A landscape with many peaks, sampled at points; each row gives a point and its height.
A climber steps from a point to the highest of its 2 nearest points, and stops where none of them is higher. Distance is the straight distance between rows; heights are no part of it.
gim h=29.9: [ 41  14 -40  20  36   2  -8  -3  25  30  29  27  -5 -50  31  -4   9  37
  15  44 -19  50]
kebef h=14.4: [-20 -12  23 -14  11  -3 -23 -47  38  18   4 -29  34   9 -55  -8  -6   0
  51  -9  29   8]
mero h=42.8: [-14 -28  -5 -11  13  19 -19   3  53 -36 -12  34  28 -18   2 -63 -47 -18
  14  21   7  74]
zifab h=58.4: [ 11  66   6  22  16 -29   6  31 -11 -13 -14  24 -42  31  22  16  45 -15
 -38  14  19 -35]
Sidu h=19.7: [ -8  -7  37 -19  -3 -31 -25  43 -19  13   7   6  29 -67  14  74  -9 -11
  -9  56 -26 -49]
Zimob h=36.6: [-51 -43  -8 -45  10  18 -10 -28 -34 -12  12 -22  73  -9 -32 -18 -45 -27
 -13  13   0 -23]
karut h=45.5: [-42  -1  18 -43   0  22   7 -31 -17  12  18 -55  13  20 -43 -13  -7  -9
 -45 -70  15   9]
deg h=40.3: [ 28  47  23   0   6 -30 -32  27  11  -6  -4  11 -17   3  21 -35   3  16
  -1 -92  22  31]
vufe h=42.6: [ -6 -16 -17 -30  20 -22 -60 -55 -21   7  49  -2  86 -35   6  -2  16  -4
  26  -1  -6 -52]
Zov h=53.3: [-31  44  15 -22  14  23  14 -18 -43 -15  11 -31 -19  45  10 -14  30 -29
 -87 -54   4  -5]
Pevi h=45.1: [-21 -30 -27 -21   8 -11 -62 -68  13  22  32   7  64 -29   1 -17  15  21
  43  46  -7 -23]
viri h=39.3: [-40 -23   6 -26   5  13  17 -11 -55 -32  24 -15  48 -29 -17   7 -27 -47
  -3 -19 -11 -50]
Kapi h=22.8: [ 11 -28 -41  22   4  32  23 -17  37  -4 -14  32  -3   7   2 -13 -25   5
  45  65 -15  18]
lolat h=32.2: [ 26 -15 -44  14  -3   8  -9 -35   7  49  47  -6  -9 -39  23  -2  10  54
  25  25 -23  48]
subap h=13.3: [ 15  -1  18  20 -38 -41   1  -6 -11  -2 -35  -4 -10  21   6  48  34   5
  36  26   5 -61]
reso h=6.2: [ 39  -3   8   5   9 -17 -36  65  36  17 -17  28 -25 -34  22 -13 -27  42
  -7 -21   6  60]
Bis h=4.7: [ 12 -28  15   9  15  -2 -25  70  36  56  -3  10 -37 -48  16  14 -41  27
   4  17   7  78]
Fov h=29.1: [ 17  -9  -2  -8 -41  -4   5 -19 -19  36   3 -32 -17 -11  14  37   8  43
 -15   9 -22   2]
zelu h=23.8: [ -6 -23  33 -11 -35 -32 -38 -38   5  46   1 -47  26 -20 -11  39   7  31
  43  20   8 -17]
gepug h=17.6: [ 20   5  28  -9 -16 -35 -11  43 -10  -4 -18   9  -3 -22  16  62  20   7
 -43  62 -32 -51]
tepin h=11.5: [  1  55   7   1  -9 -47 -27 -32 -29 -13  -8  17  33  21  31   8  42 -18
  11  19   7 -61]
tebor h=33.0: [-22 -24 -25 -20  20  46  22 -13  12 -13  -1   7  19  18 -21 -20 -50 -21
 -24  28  -3  27]
pudet h=49.0: [-40  11  12 -43  11  18  14 -29 -53 -14   8 -45  28  33 -11 -16  -1 -37
 -80 -64  10 -19]
gaku h=10.9: [ -3  28  20  -9   4 -37 -11 -14 -48 -22   8   2  39   8   6  23  16 -35
   3 -22  30 -84]
Ninu h=53.9: [-65  15 -16  -4 -19  49  29 -31 -23 -32 -10  -4   7  74 -19 -71  12 -40
 -45 -32  -9  -6]
rigu h=11.1: [ 31 -18 -61  21  29  20   3 -29  -1  30  40  26  -2   5   6  21  -9  28
  43 -22  14   3]
Bon h=49.1: [ 22  56  -4   2  55   1   2  30  -3  17   9  18 -36  16  18  -1  10 -10
 -41 -58   8  12]
gan h=41.0: [-19  39  10  13  -8   8  24  15  18 -63 -33  33 -27  50   8 -48  24 -39
 -21   9   2  13]
seb h=36.0: [  6  59  29   5 -29 -18  -7  -9  32 -21 -10  -5 -15 -13  21 -39  46  10
   6 -23 -22  40]
Gize h=16.4: [ -5  21 -13  17 -15   0  34  45 -91 -38  25  -8 -28  -4  32  27  34 -21
 -62  -8 -16 -60]
zel h=26.9: [-16 -30  55 -12 -39 -17 -25  -9  14  60  -7 -56 -23 -20 -18  40  -5  45
  42   7   5  19]
Madiv h=42.9: [ -5  -6 -68   3  20  25  14 -43 -48   3  32  10  42  23  -5 -22  -6  -7
  -3 -38  16 -26]
pep h=54.4: [ 25  66 -34  38  38   0  22  34 -19   1   5  28 -49  28  31   5  24  -8
 -37 -15  25 -18]
bol h=18.3: [ 13 -45 -70  30 -23  29  43  -9 -52 -25   1  22   3  28 -10  11 -25   3
  40   4  21 -43]
dubis h=40.2: [ 25 -58 -16  19 -12  -3   7  10   5  44  -7   0 -11 -15   4  51 -31  34
  39  66  -3  -4]
tez h=47.9: [-30  -4  83 -17  -3 -12 -21   7  33   8 -32 -60 -21   0 -87   2 -10 -19
   6 -50  33  31]
zuge h=29.3: [-26   1  23 -32  34  22 -17  16  25  20   8 -11  -4 -15  -6 -21 -39 -19
 -60 -18   0  81]
Subog h=30.7: [  4 -35  42  10 -36   5  -7  22  35  47 -19 -49 -56 -13 -13  31  -8  39
  41  -8   8  40]
Fosud h=37.5: [-15 -37 -19 -14  53  33  -4  -3  44 -13   5  18  34   0 -24 -50 -59 -39
  -2   9  20  62]
rede h=45.7: [  4  13 -20  12 -29 -18  -5 -63  16   5 -13   1  31   3  23 -24  43  21
  49  49 -29 -26]
borik h=48.0: [  6  -7 -39   0 -10 -18 -37 -74  12  12  24   7  50 -23  21 -33  45  28
  39  64 -30 -24]
zema h=22.5: [-15 -28  61  -6 -24 -19 -13  30  69 -19 -51  -9  -9  -3 -24 -29 -28 -14
  23  19  15  60]
kur h=42.7: [-35  -8  53 -24   2  14  10 -15   9  -1  -3 -61 -15  14 -73  -8 -15 -15
 -15 -73  26  29]
fon h=57.6: [ -17  -30   57    0    4   -6    3   28   32  -15  -51  -51  -39   18
 -102   20   -8  -23    6  -23   36   14]
ziz h=26.8: [ 20  18   0   6 -39 -10  11   3 -24  37   5 -29 -42   7   8  39  31  42
 -10 -33  -8 -16]
Mogu h=21.4: [-12 -22  52 -23 -25 -40 -29  -1  -9  16   2 -27  38 -47   5  54  -3   0
  21  36 -14 -44]
Vit h=31.9: [-19   3  -8 -32  65  46  -9  -5  12  31  29   0  10 -18   8 -13 -38 -13
 -65 -10 -10  61]
Toge h=7.2: [ 51   3  14  13 -16 -31 -40  31  37  18 -13  11 -29 -37  45 -35   2  49
  22 -22  -1  59]
Pobiz h=25.4: [ 19  10 -32  12  44  14  12 -16  45 -14  -8  48  13   8   6 -27 -15 -11
  14  50 -11  13]
nin h=13.6: [ 25 -55 -55  -1  36  16  13   8 -28   3  29  39  38 -10  -3  33 -50  -4
  17  17  16 -41]
koza h=20.4: [  9 -51 -74  32 -14  46  36 -31   0  -5  -6  31   3  29  -5 -10 -23  22
  58  42   0 -10]
Mab h=41.2: [-24 -19 -30 -17   2  -2 -11 -41 -48 -16  43   1  69 -32   5  -6   1 -15
  28 -17 -19 -57]
Mubil h=34.3: [  9  40  31   4 -42 -14   4 -31  36   8  -4 -26 -18 -21  28 -23  50  29
  -5  32 -39  39]
bafe h=51.3: [  6  -7  21 -10  -3   3  -2  28  61 -56 -41  41  -2  14   0 -68 -26 -29
  -8   9  -1  50]
dama h=38.5: [-15  49   3  19 -29   9  32  -8   2 -51  -9  16 -32  36  23 -75  47 -19
 -19 -25  -4  32]
Tuf h=32.3: [-45 -57 -29 -31 -17  42   8 -21 -21 -22  -4   4  42   3 -27 -29 -50 -16
  -2  56 -18 -10]
Fidu h=53.8: [ 22  38   8  17  -4 -11  17  12  15  -8 -26  16 -31  18  22  13  25   6
 -13  23 -14   5]
ven h=9.6: [ 31  15 -22  18  13  15   4   9  10  26  20   8 -34  -7   4   2  -6  33
  34 -44   7  33]
fosiz h=48.3: [-24 -39  43 -15 -12   5   6  17  29 -10 -28 -36 -20  29 -75  26 -24 -17
  -7  12  18   8]
gado h=14.9: [  7 -37   8  22 -43 -21  23  17 -26 -29 -31 -11 -26  41 -10  44  14  -5
  15  25   2 -56]
sav h=44.8: [ 35 -27 -33  24  22 -20 -17  -1  17  40  -6  22   4  -6   7  46 -15  29
  61  44  13 -28]
gukel h=16.0: [-12   1  44  -4  26 -33 -36 -26  56   4 -30 -23  34 -10 -60  -4 -11 -16
  70  -1  49  12]
gotet h=15.8: [-13  -5  -3  12 -31  20  50  30 -81 -28  41  -5 -15 -48  19  43  25 -19
 -31  14 -53 -44]
fug h=26.2: [  5 -42  47  17 -47  -7   4  42  63 -38 -55  -7 -42  15  -7 -20 -10  -3
  33  12  -1  46]
melu h=13.2: [ -7  13   7 -14  26   2  -5 -27  13   7  13 -13  19  18 -41   3 -14 -10
  20 -40  36  -3]
fise h=39.1: [ -3   4 -44  -5  36  41  16 -33 -17  16  41  -1  11  12   1 -26 -18   7
 -19 -40   1  25]
Loma h=35.0: [ 16 -52   9  19 -25  13   6  28  39  39 -21 -20 -50  -3   2  36 -21  32
  43  32   4  25]
Zulo h=36.2: [-22 -31 -10   8 -32  34  16  -1  47 -22 -15  19   8  -1  -8 -69 -28   1
  31  23 -18  67]
kigev h=48.9: [ 27   5 -10  19   0 -14 -15 -33  28  26  -5   5   4  -5  20  12  19  30
  57  39 -15  -6]
kevus h=20.0: [  5  19   3 -11  19 -16  -1  42 -57  25  12 -16 -13  10   6  54  12   3
 -57 -55  12 -55]
Tov h=28.0: [ 49  48 -47  21  54  -7   5  -4  26  14  17  51   2 -20  28  -8  10  12
  -2  41 -14  15]
gana h=22.2: [ -5  19  36  -4 -16 -32 -18  47 -51  14  10 -43 -29   9 -11  75  30  13
 -52 -48   2 -59]
golas h=12.1: [ -3  33  21  17 -46 -43   3 -18 -29 -24 -19  -7   5  18  25  11  62  -7
   1  38 -10 -58]
fum h=32.1: [ -7  13  12  -6 -46   2   8 -41 -11  12  -3 -29  -6 -15  18 -14  29  33
 -23  41 -34  12]
Mav h=57.9: [-46  38  12  -6   4  26  21 -23 -23 -47  -2  -7 -19  71  -3 -41  23 -45
 -61 -30  14 -11]
volo h=30.6: [  0 -41   9  10 -54  23  19  21  42 -31 -30  -1 -36   3  10 -43 -16   8
  10  18 -15  67]
lufik h=16.8: [-10 -26 -35  25 -38  14  39   0 -50 -37 -16  13 -17  47  -9   9   7  -8
  19  11  12 -46]
foveg h=10.5: [-21  24  38  -4   8 -33   2  30 -53 -26  15   7  20 -13  10  55  16 -54
   8 -12  12 -90]
Zez h=16.2: [ 38  39   1   5  -8 -41   7  30 -37   3  -1  15   7 -47  34  43  36  12
 -39  54 -32 -51]
Vemor h=18.6: [-17 -15  79 -12   2 -25 -34   3  72   1 -40 -26  16 -17 -55 -14 -23 -25
  51  16  43  37]
Vigi h=37.6: [  8  58  55 -12 -19 -46 -39  -4  39 -13 -19  -9   4  -1  21 -36  31  10
  18 -60   0  32]
sase h=44.3: [ 19  48  18   7  39  -9 -21  60  16  22  -3  21 -28   2  13   0  -4  16
 -12 -81  17  15]
med h=10.1: [-10  14  41 -17  16 -45 -10  42 -22 -16   1  22  37 -36   1  70   4 -50
   5  22 -12 -90]
vuza h=17.8: [ 21  12 -28  14  21  -5  22  47 -62   2  11  23 -18  -4  26  49  15  -6
 -64 -12  -3 -52]
Dudam h=35.2: [  5 -11 -37 -22  73  41  13  -1  -8  46  38   3   0  -3  -1   7 -50  -2
 -46 -41  14  30]
fozim h=24.7: [  7  39  25  11 -19 -25 -11  38 -20  36   0 -22 -60  38   5  50  45  37
 -24 -49   3 -33]
zur h=15.2: [ 24 -36 -50  -3  43  21  29  37 -43  -3  13  48  18 -26  16  36 -48 -20
 -34  51 -16 -32]
Koni h=26.4: [  8  16  22 -21   4   4 -22  10  30  -7   0   0  -2 -27  21 -53 -11   5
 -36 -33  -9  77]
godud h=47.8: [-36   0 -55  -3 -13  49  31 -36 -41 -22  -2   7  23  47 -10 -50  -5 -20
 -23 -19  -2 -25]
banev h=36.1: [ -8  26 -24  12 -20  34  40 -27  12 -22   8   9  -9  22   3 -58  22  -3
  -5 -13 -21  35]
tagiz h=16.6: [ 15   5 -34   9  26   3  36  49 -67 -18  23  38  11 -30  29  41  -6 -30
 -34  19 -16 -50]
Sado h=12.2: [ 23 -49 -64  10  39  25   6 -21  -8  27  25  15  16  10 -30  24 -44  18
  43  -2  28 -13]
safo h=44.9: [ -7  15  21  -4  17   2  12  30  40 -67 -30  32 -15  47   1 -55  -9 -45
 -36 -21   3  29]
sopo h=8.3: [ 47  12 -24  34  -6  -7  -9  13  26   8   5  16 -21 -28  36 -26  17  44
  34 -46   0  55]
bovol h=34.9: [  7   0 -45  17 -17  31  15 -50  14   9  27   0   2  -1  10 -27  21  33
  20   4 -22  30]

For each start below, name the point where the climber stops.
koza -> bafe
kevus -> zifab
gepug -> kigev
med -> kigev
Zez -> kigev
foveg -> bafe
